Each row is a point on a landscape with many valleys, with its height.
From any point a ball rolls to the lowest of the 3 points nearest to it. It stops when none of these is lower. Distance is the straight distance between rows; heights are no part of it.
Ragek: [  4  -6   0  -5  -9  14  -9   3  10  -9  -1 -13  -6  19  15  -3  -1   5
   3   0]  height 240
Seg: [  1   1  -2   7   6 -17   9  -3  -6   3  -1  10   3  -4 -12  -1 -11  -9
   0   7]  height 511
kilod: [ 7 -6 -3  8  6 -1 -2  1  5 -5 -2 -8  4 13  5  5  4 -6  7 -3]  height 154
nul: [ -6  10   4  -4  -6  -6   6  -6  -8   6   9  17   1 -21 -13  -2  -3   7
 -14   3]  height 328
Bulo: [  7  -6  -9  13  18 -11   4   5   3  -3  -9  -9   3  10   6   6   2 -14
  17  -3]  height 162
fosog: [  9 -10  -9  -1   0  16  -6   8  10 -16 -10 -17  -7  19  19   2   5   1
  18  -1]  height 246
ren: [  3  23   9   3  -5   7  -4   4   2  11  12  -4   4 -17   2   9  23   7
   3 -16]  height 385
tig: [  6  15  -7   2  12  -1   5   7  -7   9   1   5   5 -19   1   7  24  -5
   9  -4]  height 539
Regeb: [ 2  1  5  4 -3 -1 -2 -2  4 -1  8 -1  4  6  0  4  1 -2 -4 -2]  height 344
Mog: [-11  13   8 -10 -12  -4   6 -10  -9   5  11  19   0 -24 -16  -3  -6  12
 -18   1]  height 332
loto: [ -2  20   7  -5  -4   7  -1   4  -3  15   8   5   3 -30  -2   3  22   7
  -1 -10]  height 338
Nupil: [  8  18   6   6   2   5  -4   7   3   8   9  -2   6 -11   3  12  22   2
   9 -13]  height 535
pesim: [  1  -9  -3   9  10 -10   2   0   2  -5  -6  -7   2  13  -2   0 -10 -11
   5   2]  height 474
kanat: [ -3   4   2   5  -1 -12   5  -3  -8   3   5  12   3  -8 -10   0  -6   0
  -6   1]  height 547
legam: [  3  16  -3   1   7   1   2   5  -8  12   6   5   3 -20  -1   6  20  -2
   4  -6]  height 507
nov: [ -5  -4   0   6   3 -16   5  -7  -7  -3   0  10   4   2 -16  -4 -21  -4
  -7   7]  height 647
nipa: [  0  -7   0   7   5 -15   4  -5   0  -2  -2   5   4   8 -12  -3 -17 -10
  -1   5]  height 536
Let: [-12  11   0  -9  -3  -1   8  -9 -12   8   3  23   0 -32 -18  -5   1  10
 -18   3]  height 504
Buzod: [  0  22   4  -6   4  16   0   7  -3  21   6   0   8 -33   2   7  32   5
   2 -15]  height 379
Vibu: [ -5 -20  -4  -7  -8   3  -7   4   2  -4 -13  -7 -14  23   6 -16 -27   8
  -3  17]  height 188
vige: [ -5 -13   2  -7 -15  10  -8   2   5  -6  -3  -9 -10  22   9  -9 -13   8
  -6   9]  height 215
teg: [  3   3 -14   5  22 -14  13  10 -12   5  -9   7   2 -17  -5   3   9 -14
  12   2]  height 549
kur: [  5  -8  -4  -1  -6  16  -9   4  12 -11  -4 -15  -5  18  17   2   3   4
   7  -1]  height 252
dad: [ -5   4  -3   0   3 -15  10  -4 -13   4   0  20   4 -14 -21  -4 -11  -1
  -8  11]  height 543
zol: [ -8   9  -4  -8   8   7   5  -8 -14  13   0  18   5 -35 -14  -3  13   5
 -15  -1]  height 514
pid: [  1 -12  -7  -4  -9  11  -6   9   8  -9 -10 -13 -11  21  15  -8 -11   5
   7   9]  height 339
rorev: [ -5   2 -16   0  28 -18  16   0 -17   6 -15  15   1 -23 -18  -4   0 -13
   5   8]  height 560
bele: [ -4   3   7  -1  -9 -12   4  -9  -6   0   9  15   1  -6 -16  -4 -14   5
 -13   6]  height 726
Zomu: [ -2  -7   3  -7 -16  15 -11   2  10  -7   2 -13  -7  20  14  -3  -3   8
  -2   2]  height 261
bimi: [ -2 -19  -8   2   3   0  -2   4   2  -9 -13 -10  -5  22   5  -8 -18  -4
   5  11]  height 190
bidu: [  1  -5   4  -9 -16  20 -13   5  12  -9   1 -17  -9  15  19   0   2   9
   1   0]  height 310
pobif: [  1 -17  -9   0   3   3  -2   7   6 -11 -16 -14  -6  24  11  -7 -15  -3
  11  11]  height 216
Refof: [ -1 -17  -7  -7  -7   3  -5  10   4  -7 -16 -11 -14  25  11 -14 -23   5
   4  17]  height 238
segi: [ -5  -1  -2   6   6 -21   9  -4  -9  -2  -2  12   3  -7 -15  -4 -17  -7
  -2  10]  height 541
gofaf: [ 8 -1  1  7  2  6 -5  0  9 -5  3 -7  3  9  8  8 10 -4  5 -8]  height 208
vub: [ 12  -9 -14  -3  -3  11  -2  18  10 -14 -20 -17 -15  26  24  -2  -9   6
  28   9]  height 296
Dituk: [ -2 -18  -9  -3   1   0  -3  16   2  -8 -18 -13 -15  26  14 -15 -25   3
  10  16]  height 285
Nir: [ -4  -2   3   2  -1 -16   6  -6  -8   0   4  12   3  -2 -15  -4 -20   1
 -10   8]  height 716
vigel: [ -4   1  12  -2 -15   6  -6  -9   7   0  13  -5  -1   5   2   0  -5   7
 -12  -5]  height 255
lis: [ -6 -22  -5  -5   2  -3  -3   1   0  -6 -15  -6  -8  21   1 -14 -30  -3
  -4  14]  height 175
Kefu: [  9  13  -6   7  16  -3   7  10  -2   7  -1   2   5 -11   7  12  25  -6
  19 -11]  height 638
vaz: [  9  16   3   6   4   2   0   6   2   5   9  -4   6  -9   7  12  20  -1
  10 -12]  height 502
gikub: [  9  15  -6   5  13   2   4  12  -5   9   3   3   4 -17   5   9  26  -3
  14 -10]  height 611
Tuge: [  4  11   9   5  -4   9  -5   1   8   1  11 -10   5   0   7  11  16   2
   5 -16]  height 231
fomeb: [ -1   4  -1   5   3 -12   5   0  -9   4   1  12   2 -10 -13  -2  -7  -3
  -1   7]  height 537
zis: [ -7  -7  14 -11 -21  13 -10  -6   8  -4   4  -8  -9  16   8  -7 -10  12
 -14   1]  height 325
fud: [ -5   2  -8   5  12 -19  10  -2 -11   0  -5  17   3 -12 -18  -5 -13  -9
   1  10]  height 564
tude: [ -1  12  -3  -3  11   3   4   1 -12  14   1  14   6 -29  -6   1  20  -3
  -1   0]  height 578
seped: [ -1   5 -10   0  17  -5   9   3 -16  10  -7  17   4 -26 -11  -2  12  -8
   1   3]  height 519
Muv: [ -6  12  -5  -3  11   5   6  -1 -10  13   1  12   5 -31  -9  -2  17  -1
  -6  -3]  height 490
Kup: [ -7  -4  13  -7 -16   4  -5 -12   5  -1   9  -3  -3  13  -1  -4 -10   8
 -16  -2]  height 295
fubep: [ 10  11  -8   6  15  -7   7   9  -5   6   0   4   4 -11   2   8  20  -7
  16  -7]  height 665
veb: [  3  11  -4   8  10  -5   3   6  -3   6   5   3   3 -10  -2   8  15  -5
   8  -2]  height 368
funun: [ 0  9  7  4 -5 -3  0 -5  0  3 10  6  2 -5 -4  3 -2  2 -8 -3]  height 475
noti: [  5  18   0  -2   8   9   2  11  -6  15   4   1   7 -26   6   9  32   0
   7 -12]  height 402
dapar: [  2 -17  -6   4   6  -1  -1   1   4 -10 -12 -10   0  17   4  -3  -8  -8
   8   5]  height 149
Bef: [  1   9  -9   2  13  -6   9   7 -11   7  -2   9   6 -19  -7   3  13  -8
   5   0]  height 699
nug: [ -6   3 -12   0  20 -11  14   0 -20   5 -13  18   2 -27 -18  -6   1 -10
  -2   9]  height 522
nef: [  7  11   3  10   4   1  -3   4   5   2   8  -2   6  -3   5  10  17  -3
   6 -10]  height 335
sanug: [  0  15   5   5  -1   0   0   1  -1   8  10   3   4 -10   2   6  13   1
   1  -8]  height 486
pok: [ -4 -15   0   3   4 -12   0  -4  -2  -7  -9  -2   0  16  -7  -7 -25  -7
  -4  11]  height 217
sote: [ -4 -10   5   0  -8  -1  -5  -7   4  -3   2  -1   1  15  -1  -2 -14   2
 -10   3]  height 283
Pubub: [ -5 -20  -4  -2   1  -4  -4  -1   1  -6 -12  -8  -5  20   0  -9 -24  -3
  -2  11]  height 182
kuzo: [ -4  -4  -5   8  12 -21  10  -3 -11  -2  -6  11   3  -3 -18  -3 -22 -12
   3  10]  height 562
setug: [ -9  -5  11  -4 -14  -7  -1 -16   0  -1   8  10  -1  10 -11  -5 -21   7
 -17   3]  height 311
zemuz: [ -5 -21  -4   3   9  -7  -1   2   1  -8 -15  -8  -4  20  -2  -9 -27  -7
   1  13]  height 187
Dos: [ -6  -2  13  -5 -15  -1  -4 -11   3  -1  10   4   1   9  -6  -2 -14   5
 -15   0]  height 309
Nisut: [ -2   2 -13  -1  27 -14  15   4 -18   8 -17  13   2 -27 -13  -4   6 -14
   7   6]  height 546
Mil: [ -8   4  -6  -4  11  -7  10  -6 -17   7  -6  21   2 -31 -20  -4  -1   1
 -11   4]  height 521
dumuk: [ -3  16   0  -7   3   8   2   2 -10  12   3  11   3 -32  -7   0  18   4
  -9  -5]  height 383
zok: [  6 -13  -8   6  12  -2   2   3   8 -11 -11 -11   0  19   5   1  -3 -11
  13   1]  height 151
guge: [  8 -10  -6  10   9  -1  -1   2   7  -7  -6 -12   0  14   6   5   2 -10
  10  -2]  height 153
puliz: [ -6  16  11  -2  -9   0  -2  -5  -4  11  14   7   3 -18  -5   2   6   9
  -8  -7]  height 330
Lidi: [ -8   0 -13  -2  21 -10  11  -5 -20   6 -12  18   1 -31 -24  -6  -1  -6
  -4   9]  height 532
dukom: [  0 -18  -2   0   1   2  -5   1   2  -7  -9 -10  -4  19   6  -5 -12  -1
   0   7]  height 197
fopen: [ -8 -16   9 -12 -18   2  -5 -11   0  -4   0  -1  -8  20   1 -12 -24  11
 -18   9]  height 286
Bep: [  3 -14  -9  -3  -8  12  -5  13   8 -11 -13 -15 -15  25  16  -9 -11   7
  13  12]  height 349
mifu: [ 10  -3  -3   5  -1  14  -6   1  12 -10   1 -16  -1  14  13   7  12  -1
   8  -8]  height 284
Vumi: [ -8   8  17  -5 -17  -5   2 -14   0   3  18   9   1  -5  -9  -2 -10  12
 -16  -3]  height 321
lod: [ 1  8  8  4 -8  2 -4 -2  6  1 12  0  6  0  3  5  5  2 -3 -6]  height 410
nuka: [  5   4  -5   8  15 -16  10   5  -7   3  -4   8   4 -10  -7   1   4 -11
   7   2]  height 378
por: [ 11  -6  -9  -5 -10  18  -5  19   8 -14 -12 -18 -13  23  25  -2   0   8
  22   7]  height 294
Pege: [  8 -14 -10   1   5   8  -1   8   9 -11 -14 -16  -4  21  14   2  -3  -7
  16   3]  height 122
sodi: [ -7   9  -2  -9   1  -3   7  -7 -13   8   1  19   1 -29 -18  -6   2   5
 -14   4]  height 510
zari: [ -4   9   9  -2 -10  -7   3  -6  -4   4  11  10  -2 -11 -11  -1  -5   7
 -11  -1]  height 323
Gilid: [  4  -5   0  -5 -11  16 -11   3  15 -10   2 -19  -5  15  15   3   6   6
   4  -3]  height 266
pur: [  1 -13   1  -6 -11  11  -8   3   9 -10  -2 -13  -8  18  12  -7  -4   5
   1   7]  height 212
Fek: [  1  13  -2   1   6  -3   6   6  -6   9   2   7   3 -19  -3   3  15  -1
   0  -2]  height 583
puso: [ 11  -6 -10  10  18  -5   5   3   8  -7 -11  -9   2  12   9  10   9 -13
  23  -9]  height 185
mepad: [  4   0  -7   7  15 -17   7   5  -6  -1  -7   5   4  -2  -8   1  -4 -13
  10   4]  height 467
fip: [  3  12  -4   1   5  -7   7   3 -11   7   2  11   4 -17  -8  -1   7  -4
   1   1]  height 612
Siko: [  3 -10   1   1  -5   5  -7  -1   6  -7  -2  -6  -2  16   4  -1  -6  -2
  -1   3]  height 152
Karib: [ -1   2   1   5   1 -14   5  -5  -7   2   4  12   4  -5 -11  -2  -9  -1
  -4   4]  height 555
garez: [  8  -9  -6   3   3   6  -3   5  11 -11  -7 -14  -1  18  13   5   6  -4
  10  -2]  height 233
teken: [ -8 -21  -4  -1   4  -8  -2  -3  -3  -7 -16  -4  -4  21  -7 -15 -35  -4
  -7  14]  height 191
degul: [  3   3   0   3   3 -11   3  -3  -2  -1   4   6   3   2  -8   1  -2  -4
   1   3]  height 540
kop: [ -5  -7   6 -12 -23  15 -10   2   9  -4   3 -13 -10  20  13  -8 -11  16
  -7   5]  height 369
funub: [  8  -9  -9   9  14  -6   2   2   7  -7 -11 -11   1  13   7   6   2 -13
  12  -2]  height 155
kube: [-13   4  -4  -9   6   6   8 -13 -13  12  -1  23   7 -38 -22  -6   8   9
 -23   3]  height 503
bemef: [  8   6  -8  10  15 -11   8   8  -3   2  -4   3   6  -2   1   8  12 -10
  14  -6]  height 206
lugi: [ 10 -10 -10   5   7   9  -3   7  10 -14 -12 -15  -2  20  13   4   6  -8
  19  -2]  height 210
zegas: [ -9 -23  -3  -7  -2  -6  -5   4  -1  -4 -19  -6 -13  22   1 -17 -36   2
  -4  20]  height 178
seki: [ -6 -12   8 -11 -18   8  -9  -6   7  -5   0  -8  -8  18   9  -8 -14  10
 -13   6]  height 272
mot: [ 2 -8  1  8  2 -8  0 -3  1 -3  1 -3  3 10 -3  2 -9 -6 -2  3]  height 454
lib: [  1  13   7   4  -3  -1   0  -2   0   5  13   6   3 -11   0   7   8   3
  -4  -4]  height 401
kalaf: [ -7 -17   5  -8 -10   1  -4  -6   1  -7  -6  -2  -8  19   1 -12 -25   6
 -11  12]  height 192
Nuv: [ 10   4  -9  10  14  -7   6   6   2   0  -1  -3   3   4   5  12  16 -10
  18 -10]  height 167
redi: [ -1 -16  -5   8  13 -15   4  -1   0  -7 -11  -4   3  16  -5  -4 -21 -14
   3   8]  height 248
Rif: [  2   1   9 -11 -21  25 -14   3  18  -8   5 -24 -10   9  19   2   6  14
   3  -8]  height 342
vad: [ -7  16   5  -6  -6   5   2  -4  -9  11   7  13   0 -29 -10  -3   5   8
 -13  -1]  height 477
zipo: [ 4  1  1  6  3 -5  3  1  2 -1  5  3  5  3 -2  5  3 -5  2 -1]  height 458
tad: [  4  15  -8  -1  14   6   5   7  -9  14   1   7   4 -24   3   6  31  -3
   9 -10]  height 455
Lubin: [ -6   4 -10   3  15 -17  14  -3 -17   2  -9  17   2 -20 -21  -8  -8 -10
  -1  11]  height 613
pela: [-10   0  18  -8 -23  -4   1 -18   4   1  11   9  -1   5  -9  -3 -21  14
 -22  -1]  height 312
tige: [ -4   6   1   3   0 -13   8  -5 -10   4   3  16   1 -13 -15  -4  -7   0
  -7   6]  height 542
gesus: [ -2  -7   8  -5 -14   6  -7  -5   6  -5   5  -4  -2  14   4  -3  -7   5
 -11   0]  height 316
Koso: [ 9  7 -3 10  9 -8  2  4  2  3  3  1  3 -1  3  8 12 -5 11 -3]  height 181
sab: [  4  -9  -5  -5  -7  17  -7   8  11 -11  -8 -16  -8  20  19  -4  -1   2
  10   7]  height 269
falav: [ -6  -9  -4   5  11 -23   8  -3  -5  -3  -6   8   4   6 -15  -6 -27 -14
   2   9]  height 585
zolar: [ -1   4  11   3 -10   1  -4  -7   5   0  13  -2   2   4   0   2   2   3
  -7  -8]  height 277
mamot: [  5   5  -7   7  14 -11   7   5  -6   2  -2   6   5  -6  -4   6  10 -11
  10  -1]  height 282
sude: [  5   6  -4   9   9 -10   5   2  -3   2   1   2   4  -6  -1   6   8  -9
   7  -2]  height 234
Siz: [ -8  13   0  -8   6  13   4  -5  -9  18   3  10   8 -37  -7  -1  21   8
 -13  -8]  height 441
kini: [ 4 -6  1  2 -1  5 -5  2  6 -4  1 -9  0 14  6  3  0 -5  0 -4]  height 138
kaba: [ 10   4  -4  11   7   4   0   4   7  -6   2  -8   4   6   9  16  19  -4
  14 -12]  height 229
luf: [ -3  14  -4  -6  11  10   4   3  -9  18   0   8   8 -33  -3   2  25   1
  -1  -6]  height 565
zeg: [ -8 -21   1  -6  -6  -2  -4  -3   0  -6  -9  -3  -8  21  -2 -13 -28   3
  -8  14]  height 179
dof: [ 2 -6  2  4 -2 -3 -2 -4  3 -4  3 -3  3 12 -2  3 -4 -2 -2  1]  height 439
Naba: [ -3  -4  11 -14 -26  20 -14   0  12  -7   5 -17 -11  15  15  -4  -1  16
  -7   1]  height 407
rivi: [-10   9   3 -10   1   8   5  -9 -13  13   3  20   3 -35 -15  -3  10   7
 -15  -1]  height 481
Kiged: [  6   9 -11   0  21  -6  10   8 -10  10  -6   8   2 -18  -2   8  20 -12
  13  -4]  height 623
suk: [  5   7 -14   1  22  -9  13   9 -13   9 -12   8   1 -21  -1   5  20 -14
  14  -2]  height 573
Menak: [ -3   3  -9   6  18 -18  12   3 -13   5  -9  13   1 -16 -16  -4  -6 -10
   6   9]  height 505
bifa: [ -9 -21  -2  -7  -5  -2  -3   1  -2  -7 -15  -5 -10  25   2 -17 -32   3
  -6  18]  height 161
Rivo: [  8  -9 -12  -4  -7  13  -6  13   8 -13 -11 -17 -13  23  20  -4  -6   6
  18   8]  height 300
tok: [ -7   1  18  -6 -20   1  -4 -15   4  -2  14   1  -1   5  -4  -1  -9   8
 -17  -6]  height 315
suni: [ 13  -6  -5   8   9   3  -1   5  10  -9  -4 -13   1  14  10  12  14  -8
  15 -10]  height 224
bupap: [ -6  -3  12  -8 -20  14 -11  -6  10  -4   9 -12  -4  14  11  -2  -3  12
 -10  -3]  height 374
kub: [  5  -3   1   0  -6  15  -9   5  13 -10   2 -18  -2  14  18   7  13   3
  10  -7]  height 278
Nili: [ -7   7  13  -4 -14  -8   3 -14  -4   4  13  15   2 -11 -13  -3 -11  11
 -16   0]  height 320
kis: [-11  -8  16 -15 -25  10  -8 -12   8  -1   7  -6  -8  15   5  -9 -14  14
 -18   1]  height 377
vum: [ -3  11  17  -2 -15  -1  -2  -9   3   4  16   4   0  -8  -5   3  -1  11
 -12  -7]  height 340
Posu: [ 9  3 -5  9  9 -4  3  5  3  0 -1 -2  6  4  6 10 14 -8 10 -8]  height 159
Vesep: [  2   0  10  -6 -17  23 -14   0  15  -8   7 -21  -3  10  16   3  11  11
  -1 -12]  height 205
Fimu: [  0  -5   5  -4 -17  18 -10   3  11  -7   2 -16  -5  16  15   0   2   9
   0  -5]  height 288
Gomaz: [  6  -6  -7  -7 -13  20  -7  14  12 -13  -7 -19 -14  20  23  -3  -2  10
  13   5]  height 287
lisen: [-11   9  -1 -12   0   5   6 -14 -12  11   3  20   6 -38 -20  -7   5   9
 -21   1]  height 497
zuvaf: [  2   3  10   0 -14  16 -13  -2  15  -7   8 -19  -1   9  12   6  10   5
  -1 -12]  height 173
bil: [ -8  14   2  -8  -1   9   3  -5  -9  14   6  14   4 -33 -13  -4  13   5
 -13  -5]  height 447
Dezuk: [ -5 -21  -2  -4  -6   0  -4   1   1  -7 -10  -5  -9  21   2 -12 -23   1
  -7  14]  height 184
senu: [  0  -3   5  -1 -11  11  -8  -2  11  -5   6 -13  -1  12   9   3   6   3
  -3  -6]  height 140
Sanob: [  9   7 -17   5  26  -7  15  13  -9   7  -9   3   3 -17   5  11  24 -13
  22  -7]  height 597
litut: [ -8  -1 -14  -1  28 -17  17  -2 -22   5 -19  20   1 -28 -23  -7  -5 -14
   2  12]  height 616
Libo: [  4 -14  -6   1  -3   8  -4   3   7 -12  -9 -12  -5  21  11  -1  -5  -4
   7   5]  height 193
lub: [ -8 -18  10 -11 -13  -3  -3 -12  -1  -5  -2   3  -2  19  -6 -10 -26   7
 -18   9]  height 241
gunut: [ -6 -16  -2   5   9 -14   4  -4  -4  -4 -13   1   3  16  -8  -7 -27 -10
   0  10]  height 237
Sog: [ -1 -18 -10  -3  -1   4  -3   9   5 -12 -14 -13 -11  22  12  -7 -17   4
   9  10]  height 264
vipan: [ -7  14   7  -4  -9  -5   6  -7  -6   7  11  14   2 -22 -11  -1  -2   8
 -13   1]  height 329
pul: [ -6 -16   3   2  -4  -9  -2  -9  -2  -5  -2   4   0  15  -8  -7 -27  -1
  -9  10]  height 242
Mimu: [ 10   2  -2   8   3   7  -4   2  11  -6   3 -10   5   9  13  11  18  -5
  11 -10]  height 218
limud: [ 8  9  2  9  3 -4  2  4  1  4  9  1  4 -7  4  8 12 -5  5 -5]  height 199
bem: [ -1  12  13   3 -14   4  -5  -5   4   4  15  -2   2  -4   2   4   6   7
  -7 -12]  height 526
lote: [ -4  19   8  -2  -6   4  -2   1  -6  11  11   7   3 -23  -4   2  13   7
  -5  -9]  height 334
mobut: [  3  20  -1   0   7   6   3   8  -6  13   6   3   5 -23   3   8  22   1
   6  -9]  height 456
Zin: [  1 -13  -2   5   2  -5  -3  -5   2  -4  -5   0   2  15  -2  -4 -16  -6
  -3   6]  height 473
Muto: [ -4  -3   7   3  -5 -10   0  -7   0   2   6   8   3   5  -7  -2 -13   2
  -9   3]  height 388
lelar: [ -3   4  -9   0  14  -9  11   0 -15   7  -8  17   5 -26 -13  -2   5  -7
  -2   8]  height 509
Rut: [-10 -19   5 -10 -12  -2  -3  -6   1  -2  -7   1  -8  20  -2 -15 -31  10
 -16  12]  height 209
Gopi: [ -1 -13   1  -4 -10   5  -9  -2   5  -8  -1  -9  -4  18   7  -5 -12   4
  -6   6]  height 174
vuv: [ -6   3  14  -2 -13  -6  -1 -10   1   2  14   8   1   0  -8  -2 -12   7
 -15  -2]  height 318
kiv: [  1  10 -11  -1  18  -2   8   5 -14  11  -5  11   3 -23  -4   2  22  -6
   5  -2]  height 581
kilek: [ -3  11  -2  -1   2  -6   8   0 -11   8   3  17   2 -21 -12  -1   5  -1
  -4   4]  height 569
Rud: [ 9 12 -3  9  4 -1  0  7  5  6  6  0  3 -6  5 11 20 -3 12 -8]  height 482
nemim: [  2   8  12   3 -11  11  -9  -2  13  -2  14 -11   4   5   6   7  10   5
  -1 -13]  height 171
Fev: [ 2 -1  8  2 -8  4 -8 -5  7 -3  8 -6  3  8  3  3 -1  1 -5 -7]  height 186
bukev: [ 5  5  5  5 -2  3 -3 -2  7 -1 10 -2  5  2  4  8 10  0  2 -8]  height 558
rized: [ -7 -19   1   1  -1  -5  -3  -6   0  -6  -8  -2  -2  20  -4 -11 -28  -2
  -7  12]  height 195
Sok: [-12 -13  14 -15 -21   4  -3 -16   3  -3   3   2  -7  19  -1 -12 -22  15
 -22   8]  height 341
sati: [ -3  -1  11   1 -14  -2  -3 -10   4  -2  10   4   1   8  -4  -2  -9   3
 -12  -2]  height 319
Fug: [ -1  18   1  -6   5  12   1   6  -5  16   7   5   6 -31   3   5  29   3
   2 -12]  height 360
bigam: [-11  -9  17 -11 -19   2  -3 -16   3  -2   7   2  -3  14  -2  -7 -18  13
 -19   3]  height 376
mikur: [ 1 -5  5  1 -8  7 -9 -4 11 -6  6 -8  0 13  9  3  1  0 -2 -1]  height 114
Vabun: [ -2   8  -5  -4  10  -4   5  -2 -13  11  -4  18   5 -28 -11  -2  10  -1
  -6   4]  height 545
Naz: [  2  16   7   3  -3   2  -2   3   4   7  14  -1   4 -14   4   8  17   5
   2 -11]  height 387
Kazi: [  1   5 -12   1  23  -6  11   5 -17  10 -11  13   3 -25  -8   0  15 -11
   3   2]  height 529
kagov: [ -1   6  -4   0  11 -13   8  -1 -11   6  -1  14   3 -20 -12  -2  -1  -6
   1   6]  height 489
div: [  9   7   3   8  -2   7  -7   1  12  -3   5 -11   6   4  10  13  18   1
   8 -17]  height 196
des: [  1   3  -4   8  10 -15   6   3  -6   2  -1   7   4  -4  -6   2  -3 -10
   6   2]  height 440
vovap: [ -3  19   4  -6   3  10   2   1  -7  14   7   6   4 -31  -3   2  22   4
  -6 -10]  height 345
dibol: [ 11   5 -12  12  25 -12  11  11   0  -1  -8  -4   3  -1   6  14  18 -12
  23 -12]  height 189
gol: [ 2 -2  4  4 -3 -8 -2 -5  3 -2  6  4  2  7 -4  1 -8 -2 -2  1]  height 508
kogok: [  4  -4  -1  -7 -17  23 -12   7  16 -13   0 -18 -11  18  22   0   3  12
   7  -2]  height 331
fibam: [ 4  7  1  8  2 -4  1  2  1  2  7  2  5  0 -1  5  7 -3  2 -4]  height 403
kipim: [ -4   4  13  -2 -12  -2  -3  -9   4   1  12   5   1   0  -7   2  -7   5
 -11  -4]  height 324
Nalen: [  1  14   1   0  -3  -2   0   0  -7   7   9  11   4 -19  -5   3   7   2
  -5  -4]  height 348
liroz: [  4 -13  -3   4   1   0  -3   0   6  -7  -4  -8   0  16   5   0  -6  -5
   4   1]  height 146
nemog: [ -8 -12  11 -11 -19   6  -6  -8   4  -4   5  -4  -4  17   3  -8 -17   9
 -17   5]  height 317
bosi: [ -6 -13   6  -1 -11  -2  -3 -10   2  -4   1   3  -2  15  -5  -8 -21   4
 -13   6]  height 265
vuzab: [  4  -1   5   1 -10  15 -11   1  12  -8   7 -16   0  11  11   7   7   5
   1 -11]  height 160
lomeb: [ -2  14   9  -2  -7  -2   2  -3  -5   7  11  13   0 -17 -10   0   0   5
 -12  -3]  height 327
lafa: [  3  -6  -3   9  14 -15   5   0  -1  -5  -6   2   4   9  -4   2 -14 -14
   8   4]  height 470
kigen: [  5  16  10   3  -9  10  -8   2   9   6  15 -11   5  -7   6  11  18   7
   3 -18]  height 260
Did: [  6 -16 -12  -2  -2   8  -3  11   7 -10 -17 -15 -10  23  15  -6 -10   1
  14   9]  height 281
sim: [  6  -2  -9  10  19 -13   6   4  -1  -3  -7  -1   3   6  -2   6   1 -14
  15  -3]  height 183
Vutol: [ -2   6  13  -2 -17   8 -11  -6   9   0  13  -7   2   5   4   4   2   6
  -8  -8]  height 214
tume: [ -8   4  -5  -7   5  -8   9  -9 -14   4  -2  25   2 -28 -20  -5  -5   3
 -13   9]  height 517
zada: [ -1   2 -14   0  27 -12  16   6 -13   9 -14  10   0 -23  -8   2  12 -15
  11   3]  height 538
Ditul: [  5  -3  -4  10   9 -13   6   1  -1   0  -3   1   4   4  -5   2  -4 -11
   7   2]  height 464
gos: [  5   6  14  -2 -16  17 -15   0  17  -3  13 -17   1   6  10   7  14  10
   0 -18]  height 180
vab: [  0   5  -7   4  16 -16  12   3 -10   4  -6  13   3 -15 -12  -2   0 -10
   5   6]  height 450
Sese: [ 11   2  -7  11  13  -3   4   3   6  -3  -4  -7   3   8   6  11  11 -11
  16  -7]  height 157
bok: [ -1   1  -6   8  13 -19   8   2 -10   0  -3   9   4  -5 -12   0  -9 -14
   7   8]  height 476
kubib: [  5   2   3   4  -3   7  -7   0  10  -5   5 -10   4   9   7   9  11   1
   5 -10]  height 194
Lofi: [  6   3   5   5  -6  13 -11   1  13  -2   8 -16   4   6  10   9  15   2
   4 -15]  height 177
babip: [ -2  -8   5   1  -8  -9   0 -10   0  -4   6   9   2   9  -9  -2 -19   2
 -13   5]  height 336
ral: [ 7 -1 -4 11 10 -7  2  4  2 -4  0 -4  4  8  4  7  7 -8 10 -4]  height 156
Zev: [  2  16  10   4  -8   5  -5   0   5   6  17  -2   4 -10   2   9  14   7
   1 -14]  height 304
fur: [  7  12 -12   3  21   1  10  13 -11  12  -2   6   5 -21   5  10  30 -10
  14 -10]  height 493
gutu: [ -2  -4   9 -11 -21  19 -14   1  13  -6   5 -16  -8  14  16   1   1  12
  -4  -5]  height 346
bez: [ -8 -15   7 -14 -20   7  -7  -3   3  -6  -1  -4 -10  23   7 -12 -21  14
 -11   9]  height 326
kot: [  8 -12 -13   0  -1  10  -4  15  10 -13 -17 -17 -10  20  21   0  -3  -1
  23   8]  height 322
fipi: [  4 -14  -8   2   6   4  -4   3   8 -10 -13 -13  -5  19  10  -2  -4  -4
  11   4]  height 163
lino: [  1  14  -4   0  11   5   3   6 -10  11   4   7   5 -25   1   5  24  -1
   1  -7]  height 501
sedig: [  3  21   7  -4  -2  13  -1   7  -1  19  10  -3   6 -30   2   9  30   7
   3 -17]  height 400
givo: [ -6   5  13  -6 -16  -8   2 -14  -1   5  11  14   1  -2 -11  -2 -16  11
 -18   1]  height 314
Piraz: [10  6 -1  9  7 -1 -2  5  5 -1  3 -5  5  4  3  8 14 -4 10 -8]  height 176
bibap: [  0  -1  10  -4 -14  11 -10  -5  11  -3  11 -10  -1  13   8   2   2   5
  -5  -9]  height 172
Zoli: [  0   1   9 -13 -24  23 -16  -1  16  -7   6 -21  -9  12  18   0   7  14
  -4  -7]  height 350

Two balls start at each pair of points below. Name the first point that both come to, or write none.
noti, sedig: loto
Dituk, Bep: pobif
kot, Sog: pobif

Where does a ball stop that starts at each point below?
tig: givo
Mog: givo
babip: bifa
Mimu: mikur
rorev: mikur
mifu: mikur
zada: mikur
puliz: givo
Mil: givo
